Points on a hilly landscape, in no order, each with its height.
A climber steps from a point to the highest of its 2 nearest points, and stops where none of them is higher. Distance is the straight distance between rows; heights are no part of it.
Q359: [ 12  -3  -2   5  23 -16  17  24 -18  -6 -11 -12  11  13  10 -10  -7   2
 -34  -3 -13]  h=334
Q291: [-21  43  -8   0  19  24 -17  13 -24  -1  29 -12   0   7  -1   5  -9  29
  26  13 -13]  h=289
Q343: [ -3 -13   2  -6 -30   9  16 -15  18  10   4   3 -12  30  -2  -3  14 -37
  33 -18  16]  h=242
Q171: [-29 -18   7 -22 -11  -6   2  -5  -9   1  23 -13   7 -22 -17  37 -25  22
  15  -5 -20]  h=86
Q516: [-11  15 -16   7  -6  -2  -5   5  10 -13   7   1 -35   5 -12  28  25   1
 -21  29  31]  h=523
Q231: [ -2  -7  14  -2   9   5  -5  25   6   7  17 -27  15  27  53   2 -11  22
  -5  19  12]  h=325
Q930: [  1 -13  31 -20  30  11 -19   7  -4  24 -19  -8  10   5  32   3 -20  -8
  14 -19 -37]  h=173
Q78: [  4 -22  -5  17 -12   5 -21  -4   6   5 -38  10 -29  -6 -25  -3  -3 -28
 -22 -16  17]  h=610
Q181: [-11 -20   7 -25  34   9 -13  -1  -5  13 -35  -4  10 -28  -3   0  -1  23
  11  -7 -28]  h=262
Q293: [-18 -21   3   6  12  -6  -2  24  -5   2  29 -26   8  22  31  14 -22   9
 -15  -9  12]  h=337
Q617: [  1  40  -1  23 -11 -11  22  -6  31   1 -10  24 -22  -4 -17   0  12 -10
 -40  -4  11]  h=623
Q835: [ -7  11 -10  22  16  -5  -5   2  -1  -3  30 -25   7  -2 -13  -4  10  40
   3  25  13]  h=781
Q603: [  3  -8   4  22 -38  23  14  -4  11  10  -7 -29 -10  16  -2 -17  -5 -22
   3 -28 -14]  h=122
Q824: [  7  19 -18  29 -10   2 -11  -1  24  -9   3  23  17 -17  12 -21  16  -1
  -5  -3  14]  h=676
Q936: [ 16 -30   2 -28   5 -12  22 -24   3  -5  -1   6 -14  -9 -18  -8 -26  15
  -9  16  27]  h=68
Q180: [ -7   9  -7 -21  31 -10  15  32  -8 -26   5   2 -10 -29 -15  20   3 -15
   5  19   8]  h=584
Q442: [  9  -2  -1 -15 -10  -6  23 -10   2   6  10   6  -7 -31 -16  -3  -9  26
   3   7  37]  h=60
Q84: [  1  25 -18  20 -15 -11  22  10  24  -8 -13  22   1 -19  -6 -10  28  -9
 -22   2  34]  h=651
Q549: [ 22  -4  12  -1   3   1  -8 -14   1   7  -4   2  -1  20  -1  -7  18 -40
  27   1 -26]  h=235
Q577: [ -5   3 -21  24 -14   9 -31  15  23 -10  -9   4  -5 -35  -2  13   6 -23
  -1   5  20]  h=675
Q228: [  0   8 -12  21  11  15 -28  -3 -11 -10   8 -21   7   8  10 -17  -1  38
  -7  15 -11]  h=821
Q536: [ 13 -13  17  -6  13  -2  21 -11 -24  25 -17 -18 -28  -3 -18 -12  -3  31
 -21  -4  12]  h=628
Q845: [-10 -12  -1  -6  43 -16 -10   9   0  -7  -7  25   1 -42 -18   2  12   3
  10  -4  16]  h=622
Q476: [  1 -25 -18  -7  10  -4 -14  -5  10 -19   0   4  -1 -11  -1   3  15 -19
  17  25  30]  h=463
Q386: [-13   4   6  -7  20  10 -22  27  -8   9  14  -1  15  30  39 -13  -6  30
  22   7   6]  h=312
Q344: [  9 -11   8  24 -10  -3  18   9   5  11  -7  -8   7   9 -14 -15 -47  -1
 -35 -29   0]  h=275
Q733: [ 12   7  22 -27  10   3   4 -10 -10  27 -25  10  21  10  32  -4 -21  -7
   5 -32 -39]  h=183
Q68: [-18   4  -6  39  11   7 -25   4  10   6   3  -9 -12  43   7  -6  37   5
   0  12  13]  h=695
Q596: [ -1  35 -15 -32   8  -5   1  -9  -6 -10 -10  33   7   3   2  -6  37   0
  29  26  16]  h=256
Q764: [ -7  -3  11 -22  -6   1   8 -21  -5  13  -9  24  28   7  31  15 -32   4
 -13 -26 -16]  h=194
Q743: [ 13  26 -15 -21  36  -6   5   1   4 -20  -4  26  20 -15  12 -14  15   4
  24  24   7]  h=263
Q420: [ -5  28 -13  12 -17   4  -8  15  -2  -6 -10  -3 -17   1  -4  18  19 -36
 -11 -10 -14]  h=561
Q879: [  6  -1   6 -35  29  -5  25  -7 -14  22 -26   1 -11  -6  -4  -7 -19  15
 -16 -13   6]  h=513
Q546: [-14 -33  -4 -15 -21   4 -16 -14  -6  -7  14 -21   3 -13 -11  12 -16  11
  21   6  -8]  h=91
Q657: [ 11   8   5 -19  14  -7  -8 -22 -11   4 -23  24  -2 -12 -18  -5  17 -33
  18 -10 -22]  h=236
Q206: [  0  44 -14  -7  37  22 -13   6  -3 -16  16  -2  -4 -13   7  -2 -14  20
  11  31   6]  h=281
Q296: [ 10 -24  13  -9  -8 -18  10 -11   3   9  15   7   4  24   0  -5  11 -37
  27 -29 -10]  h=238
Q534: [-12  -7  -1  14 -26   7  -3 -16   4  21  -9  12   2   4  -9 -17  21  10
  18 -37  18]  h=429
Q728: [ 11 -45   6  11 -34   1   2  18  17 -11  12 -19   3  14  13  -9  -2 -25
   4  -2   7]  h=255
Q425: [  6  -1  10 -14   5   5 -12  20 -10   0  -2 -12  10  11  37  -4  -7  -5
   0 -13 -21]  h=160
Q809: [-26  -6  -1  19 -15  -2 -15  -3   3  18   4   3  -3  27  -6   1  39  -6
  25 -23   1]  h=408
Q218: [ -1  26 -14  37   2  25 -41  -9  -2 -10  -1  -2  -8  20   6 -12  10   9
 -14   7 -18]  h=753
Q569: [ 19  14  17  11  -4 -16  -1 -36  13   2  18  22 -30 -17 -35  17   7  -1
  -2  27  -2]  h=23
Q401: [-24  19  -3  -5  13  19  -9  25 -22  16  22  12  11  16   5  -8   1  18
  42  19   0]  h=298
Q233: [  9  13  -4   5 -12   2  -8 -16 -16 -14   4  21 -28 -31  -6   9   9  36
 -17  15  21]  h=38
Q717: [ 19  14   1  -2   1 -17  17 -28  20 -11  25  15  -2 -13 -29   5  -2 -19
  10  26  13]  h=20
Q378: [ 19  11  17  26  -6   3  -1 -24  -4  12  12  14 -46 -20 -16  21   9  34
  -3  27  14]  h=27
Q89: [ 20   0   2 -19  -5  -1  35 -23 -19  12 -14 -18 -17  22  -7 -18  11  24
 -16  -5  -5]  h=796
Q914: [-14 -23  19  -4 -12  -9  11 -15   4  15  18  -8  32  -7  -1  35 -44   4
  -5  -6 -19]  h=83
Q513: [  4  29 -14 -33  18   2  -3 -24  -8 -29  17  25 -12  10  -2   4  17 -10
  19  27  -1]  h=245
Q250: [ 15  26 -16   1 -24   2  37   8  17  -3 -15   8   3  -9   1 -13  19 -32
  -2   3  15]  h=636
Q985: [  4 -30  -9  -1 -30   8   1  -7  28 -13   9  -5  -7  16   6   1   5 -41
  20   7  25]  h=248
Q517: [ 18  -2  -1  -6   5 -14   9   0  -4 -25  10  10   0  -7 -25   5 -32 -25
 -10   9 -14]  h=395
Q756: [ -1 -17 -10 -15 -28  18 -21 -13  -5   0 -14  -6  18   0   2 -17  -5  17
  24  11 -14]  h=98
Q651: [ -2   4   0  30 -26   7  -1 -13  32 -11  -6   0   0  34   3 -17  34 -12
   7  34  -4]  h=638
Q925: [  3  -8  -6  17 -13   9 -22   3  22  -1 -31   2 -28 -31 -31   7   1 -18
 -16  16  35]  h=773
Q79: [-16  28   6  50  -1   3 -18  22  29  18  -7 -10  -3  26   4  -7  35  -1
   2  18 -10]  h=656
Q843: [ -7   5 -13   3  -5   1  -5  -7   6  -8  16   0  -8   1  -6   9  17 -10
  12   7  15]  h=485
Q684: [  4  36 -10 -19   8   5   3   2 -22 -13   0   6   0 -20   0   8 -15 -14
   0 -20 -42]  h=216
Q778: [  5   7  -1 -32  12   7   1  -1   0   0  -1   8   8 -20   9   6 -32 -10
  12  -9 -20]  h=208
Q397: [ -4 -33 -10  24 -19   2 -21 -13  13   4 -19   7   1  -8  -9 -23   6  -3
 -11 -29   9]  h=484
Q53: [ -9   5 -14  10 -16  -5 -10  14  -5  -6  20   2  21   8  26 -11  10  20
   6 -22  -3]  h=373
Q689: [-13  -5 -12  32   2   2 -19  -4  12  -3   7 -12   0   7 -11  -6  36  29
   4  27  25]  h=751
Q449: [  2  -2  -2   5 -38  23  24  -4   3  17 -15 -30  10  24  17 -23  -3  13
   4 -17 -14]  h=130
Q210: [ -3  15 -10 -10 -15   0  11   3 -13 -11  25   0 -17 -26  -3  14 -17  41
 -14   3  27]  h=52
Q242: [-12  -8  32 -24  -6   5  -5  15  -3   4   9  -5  24  13  52  34 -13  -7
  -1  -8 -19]  h=151
Q220: [  2   2  12 -23   8 -16  24  -7 -24  22   1  19 -16 -13 -15   1 -18  24
 -16 -37   8]  h=445
Q72: [-19 -15 -12  12 -27   2  -2  18 -10   7   6 -21   5   3   8   4  23   1
  10 -27   6]  h=389
Q675: [  8 -28   6  11  16 -27  -4 -15   1  -7  18   2   7   1 -24  -3  13 -22
  13   6  -9]  h=434
Q726: [  4 -32   5 -17 -10  -3  15 -12  -4  -7 -15 -21   4  -4 -13  10 -36  22
 -24  32   7]  h=76
Q299: [ -4 -13   2 -17  56  -3   3  28   3  -9 -10   2   1 -38 -15  12  12 -18
  21  13 -13]  h=598
Q908: [ -9 -20   8  -7 -26   4  18  15  -9  23 -12 -39  20  27  32   7  -2  10
  -5  -8 -11]  h=140
Q389: [  8   0   2  21 -36  35 -28   1   8   7 -10  -4   8   8   4 -26  -4  -3
  26   4 -12]  h=106
Q34: [ -7 -24  30  -3 -18 -16  12  24  -6  18   3 -23  33   7  33  27   0  -2
  -8  -5 -21]  h=147
Q474: [ 13 -22  -2  -1   9 -13 -10 -27  -9 -31  18   9 -12   4 -31   6  -6 -13
 -10  20 -10]  h=415
Q424: [ -8 -18  13 -21   3  -7 -10 -16 -26  14  -5  22 -15 -35 -14   7  -6  34
   0 -38  -1]  h=352
Q967: [  6  14  -6 -18  -3   3  19 -11   9  11  -5   6  28  -9  20  -5 -30  13
  -6  -4   1]  h=202
Q328: [ -3  24 -17   0  33  -8  -3  18   2 -20   3  -4 -19 -11  -6  20  22 -11
  -9  31  30]  h=562
Q469: [  1 -46   2  10  14 -23 -14  18   6  -6   9  -3  11  -9   1   2  14 -25
  13   3  13]  h=444
Q707: [ 17 -17   4  16   3 -10  10   7  -2   6 -18   0  17  11  16 -29 -18   9
 -40 -21  -6]  h=303
Q159: [ -7   6 -15   5  40 -15  -4  14  -2  -1   4  21  10 -20  11 -12   5  14
  -9 -19  24]  h=665
Q808: [ 11  20  -6 -16  -6  11  17 -24 -22   2   0 -18  -6  41   3 -20   4  14
   3  -4 -27]  h=706
Q327: [  6   6  -6  13 -20  11   6 -24  -3  -8  -1 -13  -7  44  -4 -19  27  -3
   2  12 -17]  h=664
Q147: [  3 -21  19 -12  -5 -16  37 -15  -3  -4  -9  -3  29  16 -10  24 -44   4
 -29  26   2]  h=80
Q839: [  2   1  26  38 -41  34 -10  -4  18   6   7  -6  -4  30  12 -33  -2 -17
  15 -18 -13]  h=114
Q275: [ 20 -26  14  18 -27   4  11  24  14   3   1 -22   9  11  14 -12 -32 -20
 -25 -18  -6]  h=261
Q288: [  5   7   5   1   7 -13  16  11 -22 -13  23  -8 -15  14 -26  10 -32 -21
 -15 -14  -9]  h=381
Q998: [  9  28  -8 -23  16  -8   0 -15 -21 -27   9  26 -18 -13 -10  11   0 -13
  -7  -3 -17]  h=229
Q13: [-22   8 -15  11 -21   2 -29  20  -1  -5 -18   5 -22 -26 -17  33  16 -22
 -13 -10  14]  h=599
Q42: [  1 -22  34   3   3 -24  30  10   5   9   6  -2  38   3   5  28 -42 -11
 -15   6 -12]  h=82
Q781: [  3  -3   9 -34  33   8  -9 -17 -17  13 -34   7 -11 -15 -16 -10  14  -1
  21 -10 -20]  h=246
Q141: [ -6  32 -20 -23  27   6   0   8  -6 -11  -3  10  12 -15  22  -7  -1  32
   4  12  10]  h=272
Q935: [-13  -2   5 -15  25 -13  15  15 -22   1   9 -11   2   8  -3  18 -26   2
 -20 -12 -18]  h=361
Q783: [-19 -24  15 -35  23   2  -8   6  -6   9 -20  13  -4 -44 -20  19 -19  22
   7 -22  -9]  h=287
Q230: [-11 -13 -11  27  -9   3 -13   9   3 -10  29  -7   5  10  21 -10 -22  14
 -19 -26  11]  h=356
Q209: [ 11  27 -12  20  30  -6 -17  16   9  -8   4  23  24 -15  27 -28  17  14
   1  -6  13]  h=702
Q887: [ -5  17   2  25 -17   8 -26   3  28  10 -20  -9 -13  29  -5   0  29 -19
   9  30 -27]  h=639
Q335: [ 19  -4  -4   3  -8 -15  42  15   2   5  -9 -20   6   5  -8 -12  23 -26
   0   7   0]  h=624
Q991: [  5  49  -7   6 -10  -1  15   0   0  -6   3  11 -20 -12 -17  17   8 -20
 -19  -6   5]  h=591

For each start below, name the point where the climber stops.
Q569 => Q925
Q181 => Q89
Q296 => Q209
Q359 => Q209
Q171 => Q925
Q476 => Q209
Q242 => Q925
